Each row is a point on a landscape with many valleys, with its height.
From any point a ball rolls to the lowest of the 3 points nearest to it. It stops when none of these is lower. Distance is the straight distance between rows; heights are no part of it.
K_103: [117 128  95  97 170 123 113 124 102 177 105 129 145  71 145 120 150  82
 126 104 188 106 130 118 135 138 121 104 108 102 166  97 140 133 109]  h=135
K_306: [110 112 129 135 169 135 105 141 114 149 157 122 126 132  98 121 139 105
 129 147  86 146 108 148 127 117 165 119 133 124 115 126 116 130 147]  h=225
K_426: [129 110 143 123  82  97 128 174 131 139 115 129 115 172 155 128 165 170
 102 163  50 131 101 134 125 140 157 160 144 149 126 117 125 149 139]  h=440
K_76: [110 104 153 163 153 134 119 119 134 121 117 118 139 115 103 140 140  91
 126 151 122 139 119 129 125 116 184 136 151 144 134  83 129 158 161]  h=263
K_759: [133 140 136 125 157 116 115 142 132 147 166 113 136 148  96  89 135 107
 145 106  56 140 131 146 131 132 120  99 116 124 109 156 103 132  97]  h=305
K_632: [130 145  97 139 103 108 150 102 124 148  98 156 143  74 176 122 134  90
 135 104 201 100 135  98 162 156  74 124  79 111 143 127 119 134  95]  h=313
K_244: [155 137 134 141 113 116 152 121 125 115 132 136 152 143 105  78 117 119
 161  91 112 146 140  95 148 145 131 109 130 132 120 138 133 132  83]  h=430
K_509: [128 136 112 126 142 106 145 103  91 139 100 131 150  78 137  86 135  99
 135 100 181 114 132  89 123 131 115 102 101 124 133  91 131 127 118]  h=150
K_325: [118 125 158 157 118 136 143 106 147  89 119 138 128 127 115 160 119 136
 132 148 154 119 151 136 139 131 152 138 148 162 125 107 135 133 162]  h=276
K_477: [125 127 140 121 109 120 121 168 117 158 125 139 127 156 147 133 172 147
 102 165  40 128  67 125 137 125 152 142 145 153 131 127 120 131 166]  h=377
K_148: [141 131 136 140 133 114 147 107 119  99 104 137 161 102 119 101 126 113
 148 106 154 120 139 101 127 119 136 106 124 154 123  87 142 139 126]  h=99
K_214: [118 122 154 139 101 149 123 118 142 111 134 147 110 148 131 183 124 152
 122 157 159 108 138 145 125 131 122 162 136 146  99 139 136 107 161]  h=358
K_601: [134 148 103 123 166 110 112 138 113 163 167 118 136 127 115  86 129 129
 149 111  76 137 112 133 135 130 114  96  93 119 112 154 120 102 105]  h=168
K_366: [137 131 152 137 105 146 147 117 151  82 122 144 113 140 126 167 103 153
 126 135 174 125 156 142 129 130 134 135 155 153 117 137 136 126 149]  h=281
K_855: [157 150 117 122  97 120 175 100 146  79  97 138 134 119 144 121  80 148
 121  80 188 124 155  85 122 127  94 100 127 141 148 127 140 137 117]  h=349
K_621: [134 148 122 130 106 111 137  73 146 120  96 163 139  77 137 160 120 123
 137 109 195  94 139 114 142 136  93 129  96 139 131 119 128 133 114]  h=490
K_672: [104 115 145 141 125 121 111 158 105 152 132 118 123 153 136 137 169 131
 103 179  57 132  96 130 117 121 152 147 139 146 108 117 114 126 171]  h=396
K_980: [156 118 109 136 114 133 152 135 121 114 122 109 119 178 141  98  95 174
 136 109 119 142 147 114 122 129 116 135 137 108 113 172 141 123  92]  h=488
K_469: [130 166 128 120  89 148 137 130 128 111 104 139  58 155 131 126  83 165
  97 137 184 137 163 180 104  96 106 126 172 120 124 189 131 136 149]  h=786
K_949: [137 111 137 149 118 118 137 146 122 111 140 123 136 157 109 107 126 148
 135 138  94 144 142 127 132 136 146 138 137 136  94 138 124 128 112]  h=384
K_158: [163 133 102 123 110 141 129 134 112 127 116 133 127 144 169 127 115 172
 115 135 113 116 113 112 135 130  91 154 130 108 106 161 134  90 127]  h=589
K_373: [108 127  86 111 151 109 118 119 107 182 101 141 141  75 172 128 169  69
 134 103 202  98 129 120 140 139  90 113  91 105 166 117 136 150  89]  h=161
K_747: [144 114 144 138  90 138 167 137 153  83 115 122 108 173 115 122  98 156
 144 110 143 147 178 126 118 119 130 123 158 135 129 152 146 151 104]  h=346
K_69: [115 130  89  69 184 134 103 150 122 175 147 117 148  79 150 138 141  86
 136 106 158 124 126 140 140 149 141 102 102 103 188 110 149 126 104]  h=134
K_896: [137 145  99 141  97 127 125  77 164 126 122 164 120  93 140 185 116 132
 148 116 195 105 145 124 150 136  77 159  99 120 122 150 133 119 107]  h=570
K_143: [130 143 145 130  93 135 172 128 145  93 100 147  64 164 116 119  84 156
 127 119 171 157 185 164 111  93 126 100 187 137 151 159 144 167 128]  h=525
K_737: [157 121 121 110  95 149 141 136 127 120 102 119 105 158 174 137 109 191
 108 138 125 112 127 134 117 119 109 154 140 120 107 163 144 112 147]  h=632
K_352: [113 101 151 117  67  98 138 179 141 131 110 115 101 179 152 140 151 180
  98 164  64 138 123 138 107 140 156 174 151 146 139 107 124 154 128]  h=465
K_42: [107 105 151 147 129 157 106 109 125 150 134 144 134 132 121 162 140 129
 132 163 138 115 116 128 132 120 130 162 118 127  96 126 139 101 163]  h=129
K_811: [100 105 160 169 131 132 136 118 144 109 119 121 123 131 113 158 132 113
 132 164 127 136 137 142 133 128 174 143 150 149 123  96 122 133 165]  h=268
K_978: [119 140 103 123 126  90 158 112  87 149 101 137 135  71 170  93 137  80
 129 104 202  89 141  89 138 144  83  90  86 102 141 117 121 121 107]  h=240
K_419: [121 117 123 110 190 142 104 139 136 132 163 113 143 111  95 119 133  82
 139 109  91 156 110 150 117 127 172 105 128 120 150 109 120 165 121]  h=156
K_40: [139 141 143 118  96 153 133 128 144 105 117 147  77 159 127 165  90 164
 104 137 187 125 161 161 117 117 119 140 162 138 119 165 132 133 147]  h=763
K_254: [155 132  95 138 104 136 172 111 134  99 121 124 133 140 142 114  84 161
 134  92 156 139 142 101 145 142 110 124 126 107 125 161 136 119 108]  h=478
K_858: [155 152 123 126 124 109 152 126 130 129 147 127 146 150 115  68 108 114
 166  67 109 151 130  87 157 162 118 101 114 122 127 151 126 130  63]  h=475
K_388: [150 123 117 128 111 145 132 120 124 119 128 128 123 142 149 141 111 170
 130 139 136 114 133 119 129 129 105 150 129 118  98 161 132  93 127]  h=516
K_49: [149 151 102 133 102 135 152  95 156 108 123 144 133 105 147 156  90 146
 134 112 183 118 142 115 148 138  90 135 114 115 127 152 135 115 112]  h=470
K_156: [153 142 162 120 106 115 147 102 142  62  94 148 127 126 121 145 108 141
 103 111 184 117 164 115 107 103 108 104 147 173 133  95 139 134 141]  h=179
K_581: [153 137 126 138 107 147 154 108 148  85 117 139 121 131 127 148  90 156
 130 112 175 127 156 125 135 128 122 126 138 135 123 151 137 129 124]  h=373
K_838: [114 135  85 111 170 130  98 131 128 201 144 132 142  72 144 136 145  85
 150 117 165 128 116 140 160 138 123 109  93  97 156 134 139 123 104]  h=157
K_165: [131 117 149 163 128 125 140 123 132  90 115 131 147 124 103 114 129 113
 153 129 123 138 140 117 138 127 158 121 137 151 121 108 133 146 135]  h=286
K_239: [131 111 139 134 109 127 121 147 110 138 127 127 132 156 143 127 148 149
 111 170  78 127 109 128 120 128 137 151 132 145 101 127 122 110 152]  h=386
K_556: [134 151 104 130 127 116 139 101 118 146 102 144 155  73 159 114 122 108
 142 106 186 110 128  96 159 144 101 115  94 122 134 114 125 124 109]  h=282
K_62: [134 141 120 141 154 121 129 124 125 133 146 130 154 115 107  93 121 111
 163 103 117 148 126 116 146 137 144 102 120 133 121 130 128 133 106]  h=246
K_827: [ 67 106 174 161  99  98 133 150 140 112 132  99  94 164  90 135 165 122
 125 163  76 151 143 140 119 135 182 163 151 123 126  94  96 143 119]  h=269
K_60: [ 95  99 140 126 164 160  93 146 112 165 159 115 118 144 116 151 158  92
 101 177  89 141  75 136 108 106 157 144 136 116 137 118 112 117 167]  h=81
K_512: [115 108 146 136 175 129 112 129 129 114 136 105 137 110  99 130 147  69
 128 136 106 154 112 133 107 122 187 122 162 126 155  78 112 171 142]  h=257
K_229: [124 122 141 147 163 125 129 126 122 120 117 119 145 110  93 107 146  95
 147 118 111 146 121 124 130 117 176 117 140 141 127  91 129 157 137]  h=256
K_89: [119 131 121 131 114  89 162  98  91 114 110 135 134  94 129  90 118  98
 125  97 211  78 146  90 114 116  83  94  92 110 128  88 122  98 127]  h=219
K_272: [131 101 147 141  94 117 142 154 128 111 131 117 116 177 133 119 135 163
 119 155  94 136 149 135 114 133 144 153 146 143 100 132 124 126 120]  h=439
K_34: [118 139 123 125 127 119 125  85 121 136  88 145 151  66 136 130 134 105
 128 114 205  92 135 102 138 124 100 128 104 122 132  91 131 126 123]  h=264
K_219: [144 156 123 121  96 148 132  95 153 107 126 158 104 124 124 181  94 149
 126 115 194 115 147 132 133 124  93 148 132 123 117 172 137 123 119]  h=692
K_677: [160 138  84 129 108 138 141 116 132 131 116 122 110 130 177 138  93 161
 123 118 158 116 135 104 135 126  61 155 113  68 116 187 126  95 115]  h=564
K_386: [134 115 135 132  99 146 120 132 120 132 123 137 118 148 146 144 133 160
 115 166 122 115 118 130 128 128 120 161 124 139  89 141 135  96 152]  h=451
K_99: [ 91 117 160 150 120 105 110 158 122 136 146 105 111 163 100 119 170 106
 114 158  45 149 123 150 114 133 154 131 143 122 113 117  86 144 121]  h=274
K_50: [125 106 161 165 112 111 138 141 139 107 132 126 131 147  88 112 140 116
 145 142  96 148 144 126 140 133 161 136 144 140 112 115 125 153 116]  h=270
K_840: [155 115 123 121 100 131 125 149 115 135 118 135 129 162 168 129 137 184
 109 151  86 118  98 123 130 127 121 152 141 144 114 142 132 107 145]  h=480
K_584: [143 133 128 142 111 142 145 101 137 100 116 145 145 105 129 139 101 142
 136 114 176 124 144 114 145 141 118 131 124 143 124 123 134 119 132]  h=390
K_54: [129 148  89 122 166 121 109 137 114 180 164 126 132 105 143 112 127 124
 144 128 112 136 112 128 152 133 101 102  85 104 123 151 120  82 118]  h=65
K_211: [114 125 174 126 107 109 105 166 132 148 140 104 122 160  94  99 169 111
 119 149  39 146 143 146 126 135 129 128 142 114 111 126  83 139  98]  h=293
K_411: [128 113 114  51 193 125 115 152 116 107 158 101 160  93 110 118 150  79
 128  86 113 129 119 149  94 148 144  96 117 128 184  77 137 148 109]  h=138
K_852: [111 118 105  87 184 146  92 150 131 169 177 100 136 115 119 128 155 135
 119 125  44 121  86 159 104  98 107  84 109 123 143 146 120 112 144]  h=175
K_162: [149 142  85 151 120 123 145 114 134 138 136 139 132 101 163 127  99 130
 144 109 166 121 126  95 171 151  86 138  92  99 123 155 124  99 106]  h=567
K_149: [134 134 125 121 164 114 130 118  98 131 112 119 155  94 114  93 140  94
 140  98 149 126 124 108 115 121 147  96 123 135 145  84 134 144 127]  h=73
K_626: [ 88 112 156 132  90 100 134 165 129 144 112 118 109 170 156 152 171 157
  89 175  52 130  92 135 116 135 166 166 141 153 127  94 113 134 166]  h=413
K_266: [173 141  83 120 132 122 118 141 104 148 129 129 132 138 175 104 124 172
 119 126  89 128 102 103 139 138  83 129 117 104 116 164 126  78 116]  h=595
K_958: [127 141 147 136 149 113 119 140 133 134 141 121 147 128  83  89 142  84
 158 105  90 151 127 132 141 133 154 102 137 133 128 119 117 156 106]  h=289
K_567: [121 134 125 119 163 114  98 148 122 152 163 110 138 146 106 101 143 127
 137 122  39 134 114 152 113 119 121  94 116 127 115 149 108 129 120]  h=277
K_622: [116 116 142 164 143 140 121 121 123 127 132 134 143 128 108 131 130 120
 139 150 116 140 121 132 139 126 163 136 130 140 103 118 128 123 146]  h=275
K_200: [117 126 114 129 146 139 102  92 118 165 105 144 150  75 126 139 141  92
 144 122 181 109 118 119 141 125 129 132 110 116 143  95 144 130 122]  h=63
K_80: [125 125 151 140 154 114 134 108 103 103  95 119 150  97 109 104 130 105
 125 120 172 102 134 103 104  99 133 117 124 135 132  60 133 142 146]  h=120
K_890: [124 100 151 122  87 121 151 160 138 107 114 106  79 181 144 132 112 185
 116 150 120 140 172 157  98 126 134 151 159 133 121 139 140 147 122]  h=354
K_163: [140 136 139 105  84 151 125 131 132 122 115 137  91 163 151 171 112 174
 100 146 160 105 132 154 106 113 100 164 147 128 105 162 140 118 154]  h=713
K_378: [106 104 119  99 189 158  81 155 130 157 184 107 132 122 107 156 143 101
 114 144  99 143  94 152 101 117 144 121 123 116 155 124 123 114 154]  h=119
K_147: [147 131 119 148 121 127 150 117 127 100 138 137 151 135 123 102 105 145
 149 104 136 142 135 107 150 137 132 128 127 134 114 138 135 126 105]  h=372
K_506: [147 155 162 118 118 114 126  87 142  70  93 164 125 110 113 161 115 122
  99 116 199  96 156 121 108 107  98 115 136 166 132  89 130 130 142]  h=137
K_209: [126 156  87 126 166 123 126 125 114 177 143 129 148  86 150 107 121 101
 152 107 147 132 118 123 170 146 127  95  92 106 144 133 126 112 110]  h=176
K_940: [134 132 122 149 144 137 127 112 121 126 127 135 157  98 115 109 122 118
 147 121 139 134 120 114 154 129 150 116 118 137 121 115 133 128 138]  h=287
K_593: [148 127 140 158 111 129 160 110 134  89 117 135 148 135 122 119 109 141
 146 110 145 134 149 108 145 129 133 120 137 153 118 122 138 130 117]  h=322
K_223: [ 88 103 164 168 111 108 138 141 140 111 130 114 104 154 108 145 149 129
 127 176  96 142 142 140 119 133 171 158 144 147 108 109 112 130 146]  h=279
K_295: [122 139 122  99 146 123  95 155 136 165 151 109 137 133 126 113 165 141
 127 124   4 118  91 154 119 120 109  84 131 146 137 149 106 136 137]  h=226
K_428: [116 133  95 130 126 113 121  91 117 160  95 154 148  66 158 129 150  86
 144 112 198  94 129 109 150 141  91 127  90 114 140 108 131 135 102]  h=222
K_115: [140 128 132 111  85 138 141 150 130 123  88 116  71 173 164 127 102 191
 105 149 137 130 152 169  92 103 110 146 160 136 124 158 143 143 159]  h=813
K_818: [153 147 103 144 120 110 165 115 117 115 127 135 152 120 140  90  98 131
 152  76 145 139 127  83 158 154 119 107 114 123 130 129 133 126  94]  h=438
K_235: [138 144  99 140 156 128 112 129 107 160 153 131 138 116 136 103 123 129
 137 129 116 141 112 128 151 136 120 115 105 111 109 153 126  88 127]  h=162
K_521: [157 118 136 147 104 126 159 130 131  97 134 124 133 169 108  94 105 141
 150 102 117 153 148 106 136 136 124 132 140 125 112 151 137 136  87]  h=441
K_450: [107 108 123 117 189 173  84 142 125 156 165 118 130 119 104 145 142  90
 118 155 117 144  93 141 115 123 165 135 127 111 146 116 126 127 155]  h=100
K_573: [100 106 147 148 139 149 106 125 112 150 140 129 127 138 130 150 155 114
 115 182 108 128  98 126 125 113 150 152 126 131 105 127 125 106 174]  h=94
K_9: [152 157 117 130  95 141 170 109 151  82 110 135 104 133 127 134  74 160
 126  98 183 138 159 128 129 115 106 117 151 128 129 169 147 136 130]  h=447
K_326: [118 115 147  98 167 137 108 148 160 137 172 102 141 121  77 112 143  75
 149  86  62 147 126 159 118 127 144  98 127 102 150 116 105 171  99]  h=196
K_597: [119 129 112 117 174 143  89 150 117 174 167 118 129 119 116 126 146 117
 122 140  88 138  97 143 117 115 132 101 113 113 121 139 123  99 136]  h=190
K_409: [135 155 132 125  96 145 170 115 146  84 102 140  81 156 120 113  77 155
 125 108 173 149 171 149 117  98 113 107 173 134 143 176 152 157 136]  h=501
K_534: [ 89  96 155 158 153 162 112 114 131 144 144 116 123 132 110 154 142  95
 123 181 128 139 105 134 128 114 171 154 135 121 126 107 129 125 169]  h=75
K_392: [124 140 112 113 177 126 116 137 123 155 166 112 147 109  99  99 131  95
 157  94  91 145 121 146 131 131 152  86 115 123 133 129 124 147 115]  h=191
K_501: [142 135 124 127  99 157 128 108 141 119 130 150 119 132 137 173 114 163
 128 134 170 107 139 131 130 129  93 163 123 117 104 162 144 101 126]  h=619
K_552: [ 98  99 174 150  88 101 142 159 138 112 134 106 104 169 101 128 157 140
 122 160  83 150 158 138 125 134 154 163 153 133 112 111 108 140 113]  h=280
K_369: [ 82 114 164 130 116 128 127 150 113 161 120 120 120 156 157 157 175 127
  91 193  78 124  79 126 119 116 158 167 139 145 124 108 113 119 188]  h=403
K_979: [151 156  91 140 109 105 170 105 128 115 111 140 144  95 168 107  95 125
 138  86 181 114 137  71 152 160  92 104 100 114 147 134 127 125 108]  h=499
K_629: [132 150 119 123 145 104 146 125  98 129 109 124 158 101 121  73 133 100
 149  82 140 128 123  98 127 135 135  84 110 132 136  99 133 142 104]  h=103
K_742: [119 140 111 133 107 124 113  71 161 129 112 177 128  86 125 188 131 121
 162 114 192 101 135 135 135 127  90 155  97 143 126 126 135 138 117]  h=554
K_984: [137 148  99  93 163 122 100 144 125 167 152 108 136 120 141 111 157 148
 130 122  24 112  84 145 122 119  91  80 111 136 138 157 129  99 135]  h=204
K_766: [131 114 138 129 178 132 110 120 111 123 107 117 152  93 111 118 139  84
 121 130 148 129 117 122 114 115 169 118 139 130 153  67 135 157 139]  h=58
K_320: [131 142 167 119 119 121 119 162 137 147 160 108 140 163  89  87 143 102
 125 126  49 141 150 137 136 138 109 110 138 113 109 160  92 137  86]  h=338
K_45: [ 88 108 177 156 120 148 113 108 136 133 129 138 113 148 115 183 143 116
 122 178 145 106 117 142 125 124 145 174 129 146 110 124 130 111 183]  h=155
K_925: [146 145 126 130 109 113 158  92 123  96 102 137 151  99 143 119 106 136
 135  89 178 107 140  84 132 137 100 109 116 143 132 106 132 123 121]  h=283
K_833: [108 110  93  71 193 153 100 150 143 148 182 104 154  92 116 140 123 104
 129  97 114 134 107 161 132 141 145 105 100 117 182 118 132 127 127]  h=109
K_732: [ 88 108 161 141  99 119 137 151 122 130 122 119 108 169 150 161 156 146
  98 183  92 122 116 135 110 128 154 165 139 148 106 108 115 117 175]  h=407
K_605: [160 142  71 147 118 115 156 119 135 138 139 136 124 118 182 119  93 129
 136 109 166 124 134  91 166 157  68 139  82  75 129 180 111 100  98]  h=609
K_46: [125 109 140 138 167 155 112 107 120 137 107 127 147  90 113 137 133  87
 133 141 157 128 110 122 126 121 170 133 134 124 149  76 141 142 147]  h=51
K_341: [156 132 114 114 121 132 111 146 106 144 122 135 131 146 163 115 146 172
 113 147  70 116  91 115 138 130 110 140 131 132 114 153 136  96 134]  h=549
K_390: [142 116 124 149 120 132 135 133 111 116 141 130 133 148 130 116 118 158
 129 141 113 124 129 125 133 136 130 145 129 130  96 149 130 106 131]  h=402
K_253: [154 147 106 112 146 108 105 148 114 149 148 127 137 144 139  99 149 152
 128 120  37 132  96 134 135 133 101 104 121 139 121 161 118 100 120]  h=245
K_726: [148 131 110 144 143 122 125 131 109 138 153 125 142 140 129  93 116 140
 143 119  99 146 129 121 145 136 127 122 115 123 103 152 122 105 108]  h=272
K_985: [143 159 127 113  89 151 119 102 149 113 118 164  81 136 112 189 101 148
 108 125 198 117 151 148 122 118 101 147 152 128 122 177 133 133 126]  h=731
K_929: [118 124 143 114 138 114  95 161 130 154 152 110 132 155 106 109 167 118
 119 140  16 124 107 156 110 121 122 110 141 130 117 139  92 139 124]  h=250
K_122: [139 151 101 128 102 118 146  87 146 125 100 157 145  80 159 144 115 116
 138  99 202  98 137 102 145 144  77 134  91 121 138 129 124 131  99]  h=417
K_740: [146 166 137 113 105 121 140  78 151  87  97 161 130  95 127 166 103 132
 104 106 206 103 158 116 120 117  88 119 127 155 134 115 130 130 124]  h=248
K_522: [143 145 149 115 112  95 147  95 130  74 100 148 132 110 124 126 107 127
 102 104 202  89 159 101  99 106  92 105 119 151 123  84 127 111 138]  h=193
K_658: [116 130 111 118 133  82 166 116  73 134 113 126 128  92 133  76 125  83
 136  97 196  88 136  86 117 129  99  76  88  93 140 102 129 106 116]  h=188
K_329: [ 72  94 162 151 151 159 113 129 126 148 144 108 106 150 116 171 158  85
 101 191 114 141  85 134 110 109 179 170 146 122 136 100 117 122 182]  h=68
K_755: [147 165 113 111  94 152 134 107 143 115 115 139  80 137 133 163  86 165
 113 127 196 118 145 143 122 110  85 151 142 103 114 187 135 119 128]  h=738
K_12: [144 123 158 155 115 118 155 116 147  75 105 138 144 133 116 124 119 132
 141 119 146 135 155 111 133 122 142 118 145 166 125 101 146 146 132]  h=298
K_84: [145 128 118 132 102 149 156 120 127  97 117 111 101 165 145 121  80 178
 121 122 151 131 156 137 114 112 107 142 144 115 115 172 144 127 129]  h=817
K_242: [128 136 134 120  94 143 147 138 128 103 112 125  69 167 141 128  90 172
 110 138 161 137 166 169  96 101 111 130 166 124 125 171 141 142 149]  h=787
K_376: [131 116 137 134 107 103 109 164 115 144 132 126 133 164 135 119 164 146
 115 160  37 137 105 135 120 131 137 132 148 143 110 135 112 128 130]  h=337
K_936: [155 109 119 125  99 133 149 151 119 110 115 107 123 174 161 109 111 182
 113 132  96 128 137 123 114 126 114 148 146 125 111 165 137 128 121]  h=593
K_653: [120 131 103 100 176 149  97 123 114 166 131 127 153  74 127 125 140  88
 134 113 168 126 117 130 134 136 146 113 118 112 162  96 145 136 118]  h=124
K_671: [151 139 105 121  95 150 131 109 139 120 122 133 110 133 154 161 100 171
 120 128 170 108 142 126 129 129  78 161 124  92 108 177 138 101 126]  h=617
K_268: [111 126  97  96 192 155  88 143 131 185 169 121 141  93 117 146 137 104
 131 127 132 141 109 147 133 128 136 111 105 103 153 125 140 107 127]  h=132
K_971: [124 140 137 135 121 137 114  75 144 127  98 154 146  86 123 162 133 118
 145 127 186 101 133 122 142 133 117 146 111 147 130 111 140 128 132]  h=538
K_806: [123 127 133 125 149 120 111 145 123 144 160 118 134 150  96 101 144 108
 144 125  62 145 124 144 127 123 139 110 128 125 105 143 105 141 112]  h=301
K_109: [111 107 161 132  98 124 142 153 130 105 123 123 102 174 149 164 128 171
 104 174 122 124 144 145 106 133 143 163 148 154 107 128 124 124 162]  h=416
K_995: [ 99 121 139 128 147 117  97 160 118 158 148 108 124 149 121 122 167 112
 113 154  36 140  88 147 108 114 147 115 136 135 119 124  95 137 153]  h=273
K_343: [138 177 113 105  87 145 135 122 126 126  85 124  71 155 164 116  96 179
 100 130 163 121 146 169 108  96  80 144 154 113 128 193 144 126 160]  h=804
K_271: [127 142 106  81 184 114 124 137  97 142 130 107 157  81 131 100 137  88
 134  83 140 126 123 123 111 135 145  76 109 119 169  94 138 146 117]  h=95
K_335: [145 145 113 146 109 136 151  99 135 107 118 141 147 104 142 132  98 145
 141 110 175 118 133 104 149 143 110 127 113 133 120 136 139 115 119]  h=378
K_47: [157 135 107 134 136 117 135 138 114 125 150 120 130 166 128  81 105 149
 148  97  92 146 134 104 145 147  99 117 115 111 113 176 115 104  82]  h=374
K_987: [142 121 148  97  78 136 142 160 137 129 100 128  94 173 181 156 131 188
  95 160 116 119 115 143 111 128 131 162 152 149 127 136 143 136 172]  h=585
K_30: [110 124  98 134 151 148  94 116 124 192 143 146 137  90 125 144 140 102
 150 132 160 127 108 130 154 124 127 132 105  99 140 127 144 112 122]  h=117
K_883: [111 103 105  81 199 159  96 150 143 135 186 106 149 107 104 147 134  89
 125 114 105 146 101 161 112 135 161 112 122 121 170 110 130 126 134]  h=84
K_228: [142 168 117  99  80 150 108 115 136 127 104 147  60 149 132 167 107 164
 102 137 187 111 136 160 103 105  81 157 152 112 112 190 140 130 138]  h=756
K_414: [158 145  86 142 110 108 174 116 126 113 121 125 136 133 149  86  75 136
 149  66 148 147 128  65 152 162 107 107 109  95 148 160 131 129  89]  h=485
K_146: [139 112 139 151 112 135 145 125 131  99 136 125 131 147 122 128 105 149
 141 138 129 131 147 128 131 134 143 141 134 142 100 138 136 125 129]  h=319
K_972: [158 129 100 145 121 129 140 129 116 119 141 125 127 140 150 104 100 163
 137 115 125 137 132 109 140 141 109 139 115 108 108 166 132  94 104]  h=391
K_935: [128  98 162 123  71 121 159 163 145 105 121 107  89 188 121 114 117 171
 124 141 111 150 176 141 104 124 132 153 155 117 126 145 139 156  93]  h=401
K_768: [109 117 128 150 143 158 103  95 131 155 127 151 143  90 114 149 143 105
 146 142 159 123 112 124 149 129 140 153 117 122 126 115 142 122 146]  h=71
K_843: [119 145  96 111 187 145 105 131 118 173 154 126 148  88 127 119 123  98
 144 117 133 137 114 143 145 132 150 100 106 108 144 128 134 116 125]  h=145
K_118: [136 160 116 114  96 115 105  72 159 101 111 186  97 112 112 211 119 132
 127 117 201 109 137 143 122 123  92 150 130 160 132 142 134 145 108]  h=610
K_527: [134 138 181 131 129 116 128  89 139  75  88 140 136 111 119 143 123 113
 114 131 180 101 154 126 108 102 111 121 133 172 136  69 132 132 164]  h=171
K_986: [143 149 164 134 108 137 138 103 154  74 103 157 123 120 122 171 107 136
 109 131 187 119 156 134 127 122 126 123 156 172 137 116 135 135 152]  h=221
K_334: [130 124 129  84 185 125 119 142 118 122 139 110 150 105 104 103 146  73
 143  81 113 140 119 138 101 124 156  85 133 125 163  84 129 172 112]  h=123
K_779: [105 107  96  62 189 151  86 153 151 162 186 117 155  88 130 170 141  87
 121 107 140 127 109 160 134 152 141 119 105 117 195 108 150 114 121]  h=128
K_945: [113 118 142 161 137 120 132 137 131 124 136 121 131 133  97 109 143 106
 145 138  98 151 134 133 140 124 171 134 143 139 116 111 120 148 126]  h=258
K_436: [120 136 134 113 117 108 117 172 130 166 139 136 124 152 139 123 180 138
 112 153  15 123  62 138 143 125 149 119 146 152 152 134 108 147 158]  h=395
K_914: [154 136  79 142 110 128 169 120 125 114 117 111 112 153 156  98  65 167
 138  86 144 137 138  87 139 131  87 130 111  70 133 190 128 110 105]  h=522
K_912: [132 136 148 140 130 121 122 144 140 142 153 125 143 150  85  81 137  99
 156 109  76 154 138 127 144 135 137 111 131 125 111 139 111 140  91]  h=323
K_796: [134 127 124 145 145 150 105 123 110 155 144 139 143 118 130 129 136 133
 132 150 121 134 110 125 139 126 127 133 114 115  98 139 131  86 139]  h=214
K_104: [110 113 142 153 157 130 113 142 132 126 145 114 129 127  85 117 148  89
 139 145  83 153 117 133 129 121 181 120 148 126 127 109 113 162 134]  h=244
K_617: [113 120 180 159 144 109 132  99 142  73  91 121 127 120 112 148 142 100
 119 148 151 109 144 121 111 103 153 130 144 166 142  54 130 148 170]  h=180
K_427: [109 117 114 103 184 165  79 126 125 165 150 134 144  92 113 155 144  86
 123 137 156 137  95 137 131 133 160 141 129 105 173 101 144 128 127]  h=114
K_113: [135 144 111 133 117 109 150  93 114 118  93 145 157  72 151 106 121 115
 126 102 197  96 138  95 133 131  96 115  99 131 127  97 128 122 116]  h=210
K_401: [119 117  86  66 190 137 109 147 133 146 158 101 155  80 129 137 137  95
 128  97 136 127 119 148 126 149 149  97  99 116 191 107 146 134 118]  h=125
K_784: [151 113 137 114  84 132 139 156 129 125 105 119 113 170 178 142 131 189
 103 153  89 118 115 136 123 126 126 159 150 140 122 140 143 136 157]  h=519
K_793: [119 144  99 132 156 133 117 108 121 175 124 142 149  78 134 118 130  99
 154 116 174 131 114 118 165 137 125 116 101 111 136 126 135 116 115]  h=116
K_675: [125 118 115  80 202 148  96 145 129 118 159 115 158 101 109 142 140  83
 120 120 121 147  98 150 108 150 170 118 134 131 188  79 134 148 131]  h=111
K_328: [ 87 112 165 135  70  87 130 177 142 131 116 108  96 171 136 141 170 166
  98 170  60 136 121 140 109 141 161 176 144 140 131  91 101 149 120]  h=479
K_262: [125 102 158 154  95 132 157 140 141  82 128 127 101 165 122 139 113 153
 127 142 132 140 167 140 120 132 149 143 154 147 117 133 132 137 132]  h=300
K_741: [116 120 161 131  89  98 110 175 124 140 130 117 118 166 115 113 171 134
 106 160  40 140 124 136 120 136 138 143 148 130 120 121  95 145 107]  h=297
K_22: [107 104 170 158  94 106 156 145 151  88 131 125 109 166 104 140 141 136
 143 152 111 143 164 138 128 130 167 148 155 153 125 110 123 147 117]  h=284
K_722: [137 130 121 130 143 113 107 144 106 139 154 121 132 154 120  95 135 136
 125 140  66 142 122 131 123 129 127 115 124 135 100 150 113 115 119]  h=348
K_174: [ 81  99 158 166 141 115 120 140 129 126 144 107 107 146  88 133 157  93
 125 163  76 152 126 143 117 117 186 144 154 118 127  94  96 149 139]  h=259
K_673: [107 111 101  88 191 148  93 149 133 165 192  96 135 116 107 127 136 121
 125 115  66 135  98 162 103 112 126  96 101 114 149 136 119 112 135]  h=154
K_227: [121 109 151 162 123 132 147 121 137  95 129 132 130 140 118 136 123 135
 138 150 127 134 147 129 136 127 162 141 136 155 113 110 131 128 145]  h=278
K_691: [140 113 158 139  94 119 142 159 137 112 143 122 129 174 102  97 127 141
 137 135  88 151 164 119 135 134 138 145 151 125 108 145 119 139  83]  h=437
K_690: [118 120 141 137 151 152 104  89 130 136  96 134 152  85 118 143 139  97
 134 135 177 102 119 121 129 115 143 140 123 127 142  79 144 142 147]  h=39
K_446: [124 110 146 121  90 118 137 166 125 129 107 122 114 168 163 145 149 172
 101 169  75 125 102 131 113 133 151 161 144 155 123 119 128 133 165]  h=432

Where does a ball stop that starts at each point below?
K_118 => K_113
K_266 => K_54
K_501 => K_883
K_272 => K_883
K_22 => K_883
K_115 => K_883
K_409 => K_506
K_896 => K_113

For each start below, name every point that the ball comes to, in order.
K_980 => K_972 > K_726 > K_235 > K_54
K_512 => K_104 > K_306 > K_597 > K_378 > K_883
K_436 => K_995 > K_929 > K_295 > K_984 > K_852 > K_673 > K_378 > K_883
K_858 => K_47 > K_726 > K_235 > K_54
